Points on a hilly landscape, in no order, each with its height.
From any point a ball rolls to the lowest of the 2 points nearest to it. It stops when none of these is lower. Distance is the straight distance between rows; heights are no part of it.
K739 h=63.3: [-10   6  -5 -10  -6  23   6  -1   0  -5  12 -15   4  14  -7   8 -11   6
 -10  -6  -3   0 -19  11 -14   7   3 -13   1  10  27   8  10  17]
K628 h=44.8: [ 11   9   9  -6   0 -21   3  -3   8  -8  18   0  -8  -7   4   6  -7 -12
  -6  -4  -2  20  -1 -33   6   1   0  10  -6   3   4   2 -17   5]
K462 h=35.0: [ -3   9  -7 -15   3   8  12  12  11  -2  28  -4  11   5 -16  17   2  -7
  -5  -2  -4  21  -3   4 -12  13  10  -8  -3  10  -1  11  -5 -22]
K107 h=60.3: [ -5   5  -4  -1   0   9  25  -4  -9  11   0 -14  -5  -6 -13   6   1  -2
  -5  16   8  -8   1 -23   3  21  13 -15   8  -6  14   5 -11   3]
K596 h=19.1: [  7  -3   3  16  -2   0  -4 -14  -1  10   0  -6   7  15   2   4  19  -2
  -2 -10   8 -17  18   5   8 -27  -6  -4   3 -17   3  -3   8   1]
K72 h=18.0: [  1  -5   2   3   7  -7   7   3 -10  16  -1   2  -4   8  -6  -4   7   0
   2  -8   0 -25  18  11   4 -10  -6  10   5 -15  -5  -5  -1 -20]
K9 h=20.8: [-20  10  -4 -10   0   5  -5   6  -8  -8  -3 -12  -2 -11   1  -8 -18   9
  10  14  -3   4   4  -2  23 -15   1  18  -5   8  14  -4 -13  15]
K983 h=49.5: [  5 -13   1   7  12  -7   5  -1  -7  -6 -20   2 -12   3   5   2   7  -5
  -9   7   2   0   4 -14   2   4  14 -19  -1 -15  -8  -3   1  20]
K990 h=18.7: [  4  11 -15   2 -18  10  -9 -18   4  26   5  16   8   6   4 -17   3  18
   8 -12  -3   0  -6  -6   1  16  -3  27   2   4 -11 -17   8   2]
K721 h=42.7: [  1 -10  -5   2  -5   2  -5  27 -11  -2  -2   9  -7   8   3 -10  -8  -9
  10   0   5   3   0  20  13  -5 -10   6 -16  -6 -11 -18   6  -1]
K931 h=36.3: [  8  14   1  -5  -9   4  -2   6   7  -5  27 -15  23   3 -13   7   1  -5
  -7 -26  12   5   2  13   7 -12  -4   8  -7  15   6  12 -12  -7]
K486 h=33.7: [  8   8 -16   7  -1   0  -2 -12  30   3  -3  11   1   8  -6   1  -2  -6
 -17  -2  19  19   5 -15 -34  -9  -9  -1  -1   1   2  -2   0   5]
K499 h=21.9: [ -2   4 -16  19   4  23  11 -10   3  26 -13  15 -12  -9   8 -15 -13 -10
   5  13  14   5 -14   9   4   8  -2   8   1  -8 -12 -17  14   8]
K947 h=70.0: [ -1   4  -5  -2  -6  -6 -29  13  17  -4   6   2  -4   2   7  12  -3  10
   0 -14  -7   0 -10  -1   2  -7 -24  -7   2  21  -4  -6 -26  12]
K281 h=64.0: [-17   3  -6   2   2   8   4   4  -2  -5   6   8  12  23  10   4  -3   9
  -7  -2   4   7  -8  14 -15  -7   5  -9  -6  -1  18   0  25   8]
K811 h=68.3: [  6  -6  14 -14  -3  -6 -15 -13  -2  -4   6   1 -10  -2   3  -6  19  11
   3   2   4  -5  15   2 -16 -25  14  -2   2 -21  -4   9   4   7]
K862 h=72.0: [ -8  -4  -6   0  -7  -1 -18   9   9  -2  -8 -20 -23  -8 -12  17  11   0
   3   0  11  -3 -10  -1   4   1  -7  -7   5   0  -8  -2 -26   6]
K542 h=12.3: [-29   1 -10   5  -4  12   6   3  -6 -14 -10  -8   4  13 -10  -9 -16   9
   3   9  11  10  -7  -2   2 -14   3   9  -7  27  30   4  -2  21]
K74 h=32.5: [ -3   7   3 -22  -1  -2  -4  12  -9   1  -1  -9  22  -7   0  11   0   6
  12   0  -2 -10  -1  10  17   3   7 -24  -3   5   6   1  -9  -9]
K108 h=11.2: [ 22   4   0   5   9  -5  -7 -18   8  15   1  10  -4  -2  15   2   9   4
 -12   3 -12  -2   6  10  10 -10  -9  14   1 -24 -10  -6   5  -4]
K343 h=27.0: [ -4  19   4  -7  14  -8   0   3   1   0  -4  -7  -1 -27  13   5  12   4
  -1  12  -8  -3  -1   2  13  -6   2   2  11 -11   1 -11 -12  -2]
K278 h=47.8: [ 12  13   4   1   8  -5  -7   8   1 -14   4 -17   3  -5   5  14  -6 -10
 -11  -6 -13  17 -18  -2  10  12 -10   3  -2  10  10  -4  -4   4]
K702 h=9.9: [-21  -3 -21  -1  -5  13  12  -3 -16  -5 -22  -6  12  13 -12   1 -23   0
   9   9  -8  -1  -5  -8  12 -13   8   7 -12  12  14  -4   1  27]
K62 h=76.3: [ -7 -16  -5   8  -3   2   3  -5  -7   1 -10  18 -25  30  -4  -5  -3   0
  -6  14   8  -4   7   2   5  25   7  13   5  -1   5   1  23 -16]
K403 h=15.2: [ 13 -24  13   7  -2  -4   6   9   1 -13   8  -6 -19 -11  10   7  -3  -8
  -9  14 -13  15 -26   2  -3  13  -4 -17   3   8  -2   8   1  -1]
K961 h=15.1: [ 14   8  -3   1  -3  -5 -12 -12  -4  10   1  24  -8   1   7 -13   3  10
   0  -1 -14  -6   8  -3  12   2  -7  21  -4  -1 -19 -12   5   1]
K780 h=29.4: [ -2  23  10   1  -2 -18  -7  -6   5   3  -4  28  14  -5  21 -20   4   2
   7 -24 -12  -6  -3 -10  16   2  -2  10  16   3   9 -10  13   8]
K541 h=55.2: [ -2   3   3   1   7  -4   6  -6 -18  -5  -3  -3   6  23  -1   5 -25  -9
  -5  -2  -8 -14  20  -4  13   0  -1  14  -4 -13  16   4   4   7]
K470 h=36.4: [  3   6   5  -9   0   5   2  10  -7  -2  22  -4   5   4 -12   6   5   5
   6   6 -14   0  10  -3 -11  19  -1  -8  -2  16  -4   8  -9 -26]
K188 h=58.6: [  1  -2  11  -5   1 -25  -5   3  -4  -8   7  -3 -26   2   0  -6   8  13
   2  -2 -11  -1   9 -15 -11   7  16  -1  12 -21  -3  -5  -3  -7]
K39 h=48.3: [  9 -14  -5   5  -4   3  11  -6  -2   7  -7  -3 -11  -9 -11  -4  -7 -16
 -17  13  10   7  -3  -8  -5  -2  16 -19 -15 -13 -16   3  -8  23]
K310 h=38.1: [  7  13   0 -13  -7   1  -8   6  -1  -7  14  -6  11   3  -5  -1  10  14
   7  -3 -37   9  -8   1 -23  12   0  -8   2   9  -2  -4  -2 -19]
K655 h=68.2: [ -3   5  -2  -6 -19 -14 -22  10  16   6  17   5   0  19   6 -11  -5  12
  -7 -24  -8   9  -4   4 -10  -4 -11   6   4  -7  18 -16   2   2]
K70 h=14.5: [ -2 -12  -2  -2  -9   8  22  -9   0  -2 -10  -6   2  -8  -2  -1  10 -20
   2   3  25  -2   2  -2  -1 -23   3   0  -3   5  -1  26   1   5]
K396 h=19.9: [ -5   6 -10  -4  -1  15  12  -1  -5  15 -18  16   1  -6   4 -14   5 -17
  10   3  14  -7  -5   9   5  -2  -1   9   2  -6 -10  -7   9 -11]
K729 h=29.3: [ -9   1   1 -14  16   7   5  -8  10 -19  20 -23  10  10 -14  16 -12  14
  -1 -10  10   3   8  -7   8  -8   3   9   2   8   9  15 -17  16]
K599 h=67.2: [ -6   7   5   0 -11 -14 -25  19 -13  -3   0   5  -2  12  -2 -15   5  15
   3 -22 -19  -1  -3   8  -9   6   1  12   2  -3   3 -22  14   8]
K749 h=65.6: [ -3   5  -6   8 -16   3  -4  13   0  16   3   2   9  14  11 -15  16   7
   4 -17  -4   0 -15  22 -15  -3  -4  -5   5 -11   7 -16  19  -6]
K879 h=16.8: [-10 -10 -12  -3  -3  10  20  -3   6  24   6  17 -13  -2   0   1 -27 -13
  -3  15 -13  -6  -7 -11  -7  18   0   2   0  -5   0   8   3 -21]
K587 h=71.1: [ -1  11   1  -8   7 -11 -23  13  12 -15   2 -14 -10 -11  -7  18  20   6
   4  -9  -7   3  -4  -3   3  -3  -7   5   7  10 -15   3 -24  11]
K197 h=24.4: [ -3   3  -4  -5   8  -7  -7   0   6   2  -9   2 -16 -13  13  -5   7  -9
   4   4   2   4  -3  -9  10 -15  -7  11   9 -23  -2  -2 -16   2]
K711 h=69.1: [-16 -14   1 -21  -2   7  -7  -7   6   0   9  -2 -11  -6   0  -4   8  14
   1  15  12   1   7  14 -20 -29   3  10  -3 -18   7  11   8   3]
K527 h=47.3: [ 12 -16   3   8   0 -12   7  -1   3  -7  -1 -19 -11 -19  -7   7   2  -9
 -13  -2  12  11  -5 -16   5  -1  10  -5  -8   0  -7   9  -9   5]
K954 h=32.4: [ 13  13  -6  16  13   3  12 -20   8  -1  -6   9  -5   5   2  -3  -9  -9
 -16   7  17   4  13 -19 -19  -4  -3 -11  -1  -8  -1  -6  -6  13]
K16 h=19.5: [  6 -12 -13  13   2  -4   1   0   9   8  -9   0 -12 -11   0  11  -9  -8
  -7   1  -4  13 -23  -2 -17   8   5  -3  -5  -4  -1 -12  14  -6]
K839 h=25.4: [-17  -8  -7 -26 -10   3   2 -13  -3 -12 -16  -7   0   5 -10   4   3  -6
  11  12   5   3  20 -11   4 -21  13  15   5   4   1  15  -3  17]
K419 h=12.4: [-16 -15 -16 -16   1  10  13   0   3  -2 -10 -12   1 -17 -12  18   8  -4
   2  15  10  -6  -6  -5  -6 -23  15   2  -7   7  -4  25  -9   6]
K757 h=17.6: [ -4  -5  -3  15  17   2  16   4 -17  20 -17  24   4  -3  -4 -13  -3  -5
  15  -7  18  -8  -1   0  12  10  -1  23  -5  -4 -16 -16  19  -2]
K492 h=22.0: [  3   1 -14  -8  -6   5  -3  -6  15  15 -12  13  -9 -18   9 -13  11  -7
   1   4   9   2  -9   1  -9  -5   1  22   4 -11 -12  -2   2   3]
K392 h=54.1: [  7  -7   3  -2   1  -3  -6  -4  -8  -2   9  -6  -9  19   8   4 -24   7
 -10   2 -17  -8  -1  -4   3  11  -6  -2   0 -21  11   1   3   4]
K431 h=44.9: [  1 -15 -11  -6   0   3 -20 -21  22  -4 -27 -15  -9 -11  -9  19  16   2
  -9   9  12  -7   2  -8  -6  -7   5 -15  -6   5 -11  19 -12  18]
K326 h=46.3: [  6 -12  -4  14   7  -2   0 -15   9   7 -27 -22  -8 -20  -7  14   1  -8
 -15   9  14  -2  15 -11   1   5   5  -8   2  -4  -6  13 -14   3]
K593 h=18.1: [-14   7   1 -18   7   8  -2   3 -18 -13  -3 -14  10  -8  -1   5 -28  -8
  13   2  -9  -7  -4  -5  16   0  -2   6 -15  10  12   9  -9   9]
K362 h=25.8: [  7   1   7  14   7  -5   0  -5  14 -18  -5  -3   4 -15   7   2 -13 -12
   0  -2  18   5   0   3 -16  -9  -5 -20  -3  19   5  14   1 -13]
K342 h=7.8: [ 22 -12   6   7  10  -9   1 -14  16  10  -3  13  -9  14  10  -6  -2 -11
 -18   0   4   9   2  25  -2 -10   0  -2   5 -26 -12   0  13 -12]
K580 h=17.5: [  7 -20   4  13   2 -24  -6  -2  15 -11  -1  -5 -15   1   9  12  -8  -2
 -14   3  -1  13 -15  -7 -12   4  -4  -6   4  -5  13   4   7  -1]
K67 h=52.9: [ -8  -8  -3   4   3   4   2  -6 -10  -5   4   9  -9   4   7  -1 -22  16
   2  11  -8 -11   0 -10 -17  -6   3  -9  -7  -4   4   8  -2   6]
K660 h=54.5: [-14   5  -5   5  -1   9  -7  30 -13  22   8   5   9  -4   7  -6 -12  16
  -7  -1 -12   2   9  10  20   0  -3  29 -12  -5   2 -14  -8   3]
K483 h=45.0: [ 11 -10  14  -2  17 -24   8   0   4  -3   9  16  -3   3  18   8   4   8
 -11  -1 -18   1  -4 -10  -4   3  -5   0  10 -20   0   2   1 -11]
K840 h=69.0: [ -9  10  -6 -11  -6  -4 -25  16  15  -6  14   1  20  22   4   8  -7   9
  -3 -27  -9   6   0   2  -3   2 -14  -6   5  17  13  -6  -9   7]
K972 h=51.9: [  6   7 -11   9   3   5  -3   5  -4  15  -3  -2  -3  -8   4  -5   1 -12
 -10 -11 -11   9 -25  11  18  10  -3  27  -9  -6  -5 -23  21  -4]
K265 h=59.5: [ -5  -9   8   1  -1 -16  12  -7 -10   7  -1  -5 -18   6 -14  -3   1   9
  -6  11  11  -3  16 -21  -3  13  22 -11  13 -18   1   0  -8  -5]
K764 h=66.4: [  2   7   6   5  -6 -18 -10   7   0  -9   0  -5  -3  17  -5  -6  16   0
  -1 -25  -2  -1  -1  14 -15  -4   0   6   9  -2   4 -11  21  -7]
K868 h=61.8: [  8   0  11   2   8  16  22  -7  -8 -11  23 -13  -4   9   0  12  12  10
  -8   7   3   2  11   8 -12   4  -1  -7   4  -6   6  20  11   9]
K306 h=15.3: [-24  -8 -11   1   8   6  18   6 -19  22 -23  15  -2  -4 -14 -13 -21  -6
  22  13  11 -14   5  -3  10   7  14   7  -9 -10 -10 -15  15  -4]
K271 h=58.0: [-10   8   0   8 -24  15 -15  11 -20  10 -11  17  21   6  11 -23  -2  16
  11  -7  -3 -18  12   7   6   5 -10   4   0  13  -3 -11   1   7]
K603 h=39.9: [ 18  10  11   3  -4   5 -10  -4  -1  -8  -4   6  11   1   6 -10   7   9
  11   1 -31   9  -8  24 -20  10 -10  -8   5  10  -9  -5   5 -16]
K249 h=48.4: [  1  -9  14   1  -1  -8  14   1  -5 -15  10  -9   3  -3  -8   3  13  -5
   8  -6  19 -10  19  -5 -11  -4  -3  -4   6   8   0  22  -8 -16]
K995 h=14.8: [-13 -15 -19 -12  -9   8   7   1   5  12  -9   4 -23  -7  -8   6 -30 -16
   8  10 -11  -5 -17 -17 -10  -6  10   8  -5   2  -6   5  -4  -4]
K143 h=12.6: [-19  -1 -15  -6   9  11  17   3 -22   4  -7  -2   3   2 -10   1 -16   2
  12  13   1   5   4  -8  11   3  17   4  -9 -10   7  -6   5   9]
K681 h=21.3: [  4   6 -11   9  -9   8  -8 -18  10  28   7  24  18  13  21 -18   5  29
   7  -4  -4  -7  -8  12  -9   5  -9   7  14   1   0 -11  13  -2]
K443 h=34.7: [ -1  21  -6  -7  -4   3  -2  13  -1   4   8 -17  31  -4 -11   3   1  -2
  -3 -19   3  -3   2   1  21  -2   0 -10  -1  17  11  -4 -14  -6]
K328 h=15.4: [  5  -6   1   6   4   5   7   0  -3   5   1 -10  -2  -8  -5   7  20   4
  -3   9  -1  -9  17  24  -5  -9   0  -4   2 -19 -13   3   2 -30]
K84 h=67.5: [  5  -3   2 -16 -15   9   2   1 -10  -3   9   1 -10 -10  -2 -17  20   3
   5   8   0  -5   1   9  -9 -10  15 -12   0 -13 -10   9  -5  -7]
K805 h=21.7: [ -3  -2  -8  19   3  17  -5  11  -1  12 -10   6  -5  -7   2   1 -11  -9
  -2   7   6  12 -22  18   5  11  -2 -11 -11   4 -10 -23  14  -3]
K380 h=16.5: [-11 -11   9  -3   0  -4  14   2 -15  -9  -2 -10  13   1  -1   7 -10  -8
  11  -2   2 -12   6 -12  11  -5  -7   8   4  16  15  19 -12   7]
K312 h=41.5: [ 13   9   9  21   5   3  -3   7 -20 -11  -1   6   0  -7   5 -25   3  12
  12   5 -16  -4  -2  15 -17   9  -4  -7   1  16 -14 -11   7 -11]
K238 h=16.7: [ -6   0  -1   1   1   2  15 -16  -2   3  -7   6   2  14   5  -7  15 -10
  -5   1  16 -10  12  -8   2 -25  -6  10   3 -12   6   7  -4  10]
K448 h=17.4: [ 16 -16  29   8   5   1   9  -2  -5 -18  -8 -12 -17  -8  11  -6  10 -11
  -7   9   1  -6  -9   6  -5  19   0 -18  16   4  -4  11   6   1]
K2 h=56.9: [-15  19 -12   1  -9  21 -21  16  -9   6  -6   5   5  -1   7 -16 -11  18
  10  -9  -2   0  -6   8  -5   0  -9   5  -7  18  -7 -24  -5  12]
K421 h=21.8: [  3  -8   5   9   6 -14   8  -4   8   4 -15   9   6 -16  11  -8   5  -9
   2   6  21  -6  -6   0  -1 -14  14 -10  -4  -5  -4   3  14 -13]
K13 h=33.3: [ -4  -4  -6  -6   1  -4  -2  -4  20 -11  11 -11   1  -3 -24  22  -1   4
   1  -2  13  20  -3 -10  -2  10   9  -5  -6  21  -3  18  -5 -20]
K122 h=43.3: [ -6  -5 -14  -4   3  -6 -22  -6  23   0 -19   4  -9 -17  -3  23  16   2
  -3   7   6  10   5 -10   2   1  11   1  -8   4 -18   4 -18   0]
K58 h=27.6: [  7   6  15  -1   9  -1   5 -20   7 -27   8 -16   8 -10  -4   1  -8  -3
   1  -7  22   5   6   2 -13 -16   8  -1   3  17   7  21  -2   6]
K507 h=53.1: [ -8  11 -14  -9   1  -1  -7  18   0  22   0   4   4  -7  13  -7   0   1
   4 -13 -11   1 -18   8  11   1 -11  28  -3 -12   0 -19  -2   0]
K293 h=51.8: [  4  -3 -13   8  15  12   0   1   0  -7  -5  17  -8   0   8   2 -14   6
   0  11   0   1 -12 -12 -26 -10  -6 -11  -7   2  -8  -8  -2  29]
K988 h=74.3: [  9 -21  10  13  -6  -4   4  -2  -2   3   6 -18 -12   0 -13  17  -8  -5
   1  14   8  -2   6   8  20  23  -5 -18   0   4  -7   3 -11 -10]
K311 h=55.7: [-19  12  -7   7  -6  18 -22  35  -4  15   3  -7  16  -1   3  -3   4  23
  -4 -12 -10   7  -1  15  -1   8  -3  16  -8   2   0 -21  -9   0]
K875 h=27.4: [-16 -16   4 -23   1   7   3 -12   3 -20   7 -21   2   7 -10   8  -1   7
  10  -2  13  -2   9  -3  -7 -15  18   0   0   0   7  20  -3  16]
K696 h=24.0: [ 12   8   6  -1   1  -5   4 -16   5  18  -1  30   9   4  15 -16  -4  10
   6  -3 -13 -20  -6   5  -5  -6   0  -4  13  -7   5  -7  11 -17]
K384 h=39.3: [ -2  15   1   3   7   1   2  15  -5  16  -1  21  19  -5  11 -19   5  -7
   6   1   0   9   2   5  26  26  -8   4   7   2 -17 -23   5 -13]
K899 h=14.4: [-14  -4   0  12 -10   8  12  -9  -5 -14   1 -12   6   9  -2   1 -15   0
   5   5  10 -14  -6 -10  -3 -12  -6  -1   1  21  33  20  -3  12]
K582 h=40.9: [ -4  -1   0   1 -10   8 -14  15  -5  -8   6  -8   6   6  -3   4  -4   8
   0   2   2  11   5  15  12   0  -7  -2 -10  11   3  -5   0   4]
K68 h=41.2: [  0   6 -10  -3  -9 -10 -11  -6   4  -3  -4   5   9  -9 -11  12  19   3
   6   0   0   4   8 -12   4  -2   5  14  -9  11  -8   1  -4  -4]
K779 h=41.3: [  8  17  16   2  16 -11   6  16  -6   0  -1  17  20 -12   7  -9  14  -7
  -1  -1 -16   5   0  -1  17  17  -9   4   2   5   3  -5  -4  -9]
K75 h=43.2: [ 11  16  12  -7  12 -23  -1   7   1  -7  15   6   8  -3   9   3   0   5
   0   1 -19  13   7 -16  10   7  -6  -2   6  -2   2   1 -10  -6]
K900 h=72.8: [  5 -15  -2  -1 -16  -6  -8  -1 -10  -3  -3 -22 -21   8  -3  11   5   0
  -2  -2  -3 -16   2   3   3  -2  -1  -2   0  -3  -2   3  -2   6]
K193 h=61.0: [ -9 -13   3  -6   7   7  21   4  -6  -2  15 -14  -7   7  -5   8  10   5
  -5   6   7  -9   0 -11  -1   4   3  -9   8  -7  16  15  -7   8]
K383 h=66.2: [-10  -8 -11   4 -19  13   8  10  -5  23   6  12 -15  11   5 -18  10  10
  -2  -5   1  -7 -28  10 -16   9   5  -7  10 -14  10  -8  22  -6]
K917 h=66.8: [ -5 -14  -4  -8 -24  13   0   6  -8   4   8  -3 -18   5  -2 -14  13   7
  -5   6  -2  -5 -21   9 -14 -11   6  -1  -3  -9   5   1  13   8]
K339 h=49.4: [ -9  -2   3  -8  -6   0  -2   2  16 -11   2 -14  -7  -8  -5   4  15  -4
  13  -5  19  -3   9  -8  -9 -18  -5  -2  15   9   5  23 -24 -10]
K149 h=37.3: [ -1  22  -7  10 -10  13  -1   9  -8  20  12  15  35  -6   4 -11   6   4
  -1 -10  -5  11   0   6  16   8  -1   3 -11  11 -10 -18   3  -4]
K971 h=43.4: [ 10  10  21  13  17  -8  -1   5 -12 -15   0  -6  -1  -7  -8  -4  -2  10
   9  12  -9   7  17   7 -14  10  -3 -13   8  -3 -16  -8  -1  -8]
K747 h=64.8: [ -3   2  -8  -8   1   5   2  18  -9   2   7  17  23  16  15  -2  16  11
  -9 -14  -6  -9  -7  10 -17 -13  -2  -2  -3  -5  11  -3  15   2]
K49 h=45.1: [ 14  -5  22   5  18 -12  14  17 -18 -10   6   4  -1   6  -8  -5   6   3
   5   9 -14  -1  14   3   2  30 -10  -7   4  -3  -1 -10   6 -17]
K408 h=75.7: [ -9 -15   5  22   2   4  12   6  -2   6   4  22 -20   6   7  -3  -9  10
  -3  20   2   3   0  15  -4  15   0   2   2  -5  -2  -5  15 -16]
K96 h=49.3: [  8   7   2   1  -7  -3 -19   8  16  -4  12  -7  10  -8   5   1   8   4
 -15  -3 -23  34 -23   2  17  11 -13   7  -9  13  -2 -13   1   6]
K647 h=35.6: [  1  17  -9   5  -6   6  -1   6  -5  13   6  14  27  -7  -2 -19 -15  -6
   8 -23  -8   5 -10  10  -4   5  -3  14 -17   9  -9 -15  24 -10]
K162 h=37.8: [  8   5  -4 -27  -4   9   4  -5   7  -9   9 -22  12   0 -19  14   6 -11
   8 -17   7  -2   5   5   7  -8   8   1  -8  18  -3  15  -5   2]
K99 h=26.6: [ 11  17  17  -5   3 -10  -5 -14   2   6 -14  27  11  -7  17 -19  18   3
   2  -5 -10 -13   7   2  16   1   8  -7  23  -6  -4  -6  13  -4]
K228 h=19.6: [ 13  -8  21   9   2 -13   8  -8  -1  -7  -6   5  -5  -7   5 -23   1 -13
  -8   6  10 -17   0   0   7  -1   5 -16   9   4   2   7   9  -8]
K984 h=29.2: [  6   1   8   2   5   6  19 -22   2 -17  19  -4  14 -15  -4   9 -10   5
  -6   7   3   2   2   0 -10 -13  14 -16 -10  11   7  29   3  18]
K19 h=46.2: [ 17  -8  23   1  19 -17  16   4  -3  -1   1  13   6   9   2   8  14  -7
  -4   2 -13 -13   9  -5  -2  17 -10  -5  14 -11   1   8   4 -23]
K465 h=33.9: [  0   3  -8  -4  -5  -7  -8   0  -6   4  -4  19   9   7   1 -16  -2 -13
  10 -23  -2  -4  -4  -1   2  -2  11  10  -9  -3  -7 -14  27   2]
K397 h=12.8: [ 19 -11   6   7  11  -8   8   0   8   3 -12  -6   5  -1  -3  13  11 -22
   1   5   6  -1  10  17  -2   5  -1  -5   4 -14 -18   9   1 -26]
K965 h=73.6: [ 10 -15  16   9   0   2  -5  -4  -5  -7   8 -32 -20  -6   4  17  -1   4
   0   4   0  -3  -1   6  11  14 -13  -9  16  -6  -2   2 -11   7]
K247 h=36.1: [  0   0   1   4   2  -1  -6  -3  24   3 -21   5 -12   9   5  10  15 -16
  -2  -4  19  -6  12 -14 -15  -7  -6 -21  17  -7   3   4 -21  -1]
K903 h=39.1: [  7   9   0   8  -2   4  -5  11  -7  11   8  -3  23   4   1  -5  -1  11
 -15  -8 -22  -2  -3  12   2   6  -1  -1  -7   3   0  -7   6  -4]
K591 h=47.4: [ 14 -18  19  14  12 -16  19  -1  -9  -6   1   0  -4   2  -8   8   3  -9
   0   7  14 -17  26  -8  -1  14  -6 -10  10  -4  -7  17  -8 -14]
K190 h=9.8: [-15 -19  -8 -22   0  19   9   7  -7  -7  -5 -15  -2 -10 -15  13  -5  -7
  13  19  -4  -5 -10 -11  13  -2  10  -7  -7  18  -5  22 -21  11]
K103 h=23.3: [ -5   5   0 -18 -15   1   4 -17  -4  -9  -2 -13  -5  -7   0  -7 -11  -6
   4   9   8  10   9  -7  15 -11   5  13  -5   1   5   2   2  10]
K292 h=50.6: [ 12   3  -3   9  14   4 -13  -7  -6  -8 -18   0  -8  -5  -4   7 -12   4
  -2  11  -6   0   6 -18 -11   9   3 -12  -6   3 -20  -6 -11  27]
K152 h=31.7: [ -4  20  -5 -17 -13  -5 -17  -8   3  -3 -12  28   7   0  12 -15  12 -12
  15 -16  -1   2   2  -9   8   5  -1  15   7  10  -3  -6  12  10]
K23 h=23.9: [  1   5  13  19   9  -1  19   0   2   0   0  14  10 -22  12 -12 -16  -4
   6   7  15  -1  -5  11  -5 -17  -2 -24  -2   7   7   0   5 -14]
K895 h=57.5: [-15 -11  10 -10  -8 -23 -10  -2   2  -5  -2   4 -19  22   1   2  -1   8
   7  -6  -9 -16  17 -15   2  -1   9   9  17 -21  12  -1  -3  -6]
K261 h=62.6: [  2   3   5   7   1  14   4  -7  -6 -18  13 -22  -1   7   1  10  -1   8
 -14   2  -9   9 -12  15  -5   7   1   2 -11   4  16   7  19  16]
K207 h=50.8: [ 14  10  -7   5 -14  -5  -4  -5  13   6   9  -2   3  -2  -1  -7   2 -13
  -9  -7  -5  26 -19   9   6   6  -2  15  -9  12   0 -15  18 -10]
K500 h=10.3: [ 11  -8  15   3  14 -12  -9 -13  19   6 -14  -6 -11   2  10   2  12 -21
  -9  -2  -4   5  11  17 -14  -3   3  -7  12 -31 -14   5   9 -24]
K640 h=39.4: [  4   0 -12 -19  -3   2 -12 -15   5  -6 -10 -14   4  -5 -28  14  -5  -7
   8  -2   2  -1   3 -13   5  -6   7   6 -18  14 -11  10  -9   5]
K78 h=75.0: [ -4 -15   2  17  -9  -4   3   7  -3   6  -4   7  -9   8   5   7   1   2
   2  18  13  -3  -4   8  18  19 -15 -13   2   7  -4  -6   2 -12]
K926 h=46.4: [  3  17   4   4   2  -8  -9  -6  13  -1   4   0  -1  -3   4  17  -1 -10
  -9  -7  -8   8   0 -14  16   5 -14  22   5   1   6 -10  -9  12]
K714 h=30.9: [ 11  14   1  17   5  10  16 -18   5  -2  15   1  10  -5  -7   3 -22   3
  -9   7   6  11   5  -4 -15 -13  -3 -10  -6   3  11   4  -3  21]
K118 h=29.7: [ -2  15   3 -10  16   2  -6  -6   4   0  -2 -11  17 -13  -1  13  12  13
   1   3  -1  -7   9   5   9 -16   5  -8  -5  -4   9  -3  -9   8]
K782 h=34.9: [  7   4  -6   7   0   2   2   2  17  -6   0   4  -2  21   2   9   7 -13
  -9 -14  27  10  13  -4 -23 -11  -9  -6   1  -4  -5   7 -13  -2]
K47 h=56.3: [-14  -3  -9  -2  -7 -11  -4  -9  -6   0  -8   2  -4  19  -5   4  -4   0
   9  -1  -5 -19  17 -14  12   0   0  25   2  -3   7  -1  -3   7]
K305 h=44.3: [  2  -6  12  17  -2 -11  -9  21 -12   3   5  10 -10  -4   5 -21  -4   9
   2  -1 -12   8 -10   8  18   8  -9  10  -5   2  -6 -18   4  -5]
K473 h=31.4: [ -4   2  -2 -18  11  -1 -12  -9  26 -17  12 -15  -2   4 -16  12  -4   3
   0  -6  21  12   1  -9   5  -2   3 -15   6  16  -3  10 -28   3]
K480 h=12.7: [ -7 -14  -9 -17 -13  10   5  11 -11   4  -1   4  -5  -3  -9   5 -19 -21
  11   7 -10 -13  -8 -15   8   3   2  -9 -13   8  -3  11  -5  -6]

Where does a ball stop that starts at each point below?
K19 -> K342
K207 -> K342
K305 -> K342
K271 -> K342
K49 -> K702
K339 -> K702
K782 -> K403

Call two points neighbours if one is among the 2 nearest of the other. Go from one point of each pair to the other, from neighbour to neighbour, staying as low as possible. Name the highest point that can't be avoided.
K396 and K190 -> K19
K190 and K342 -> K596
K396 and K403 -> K499
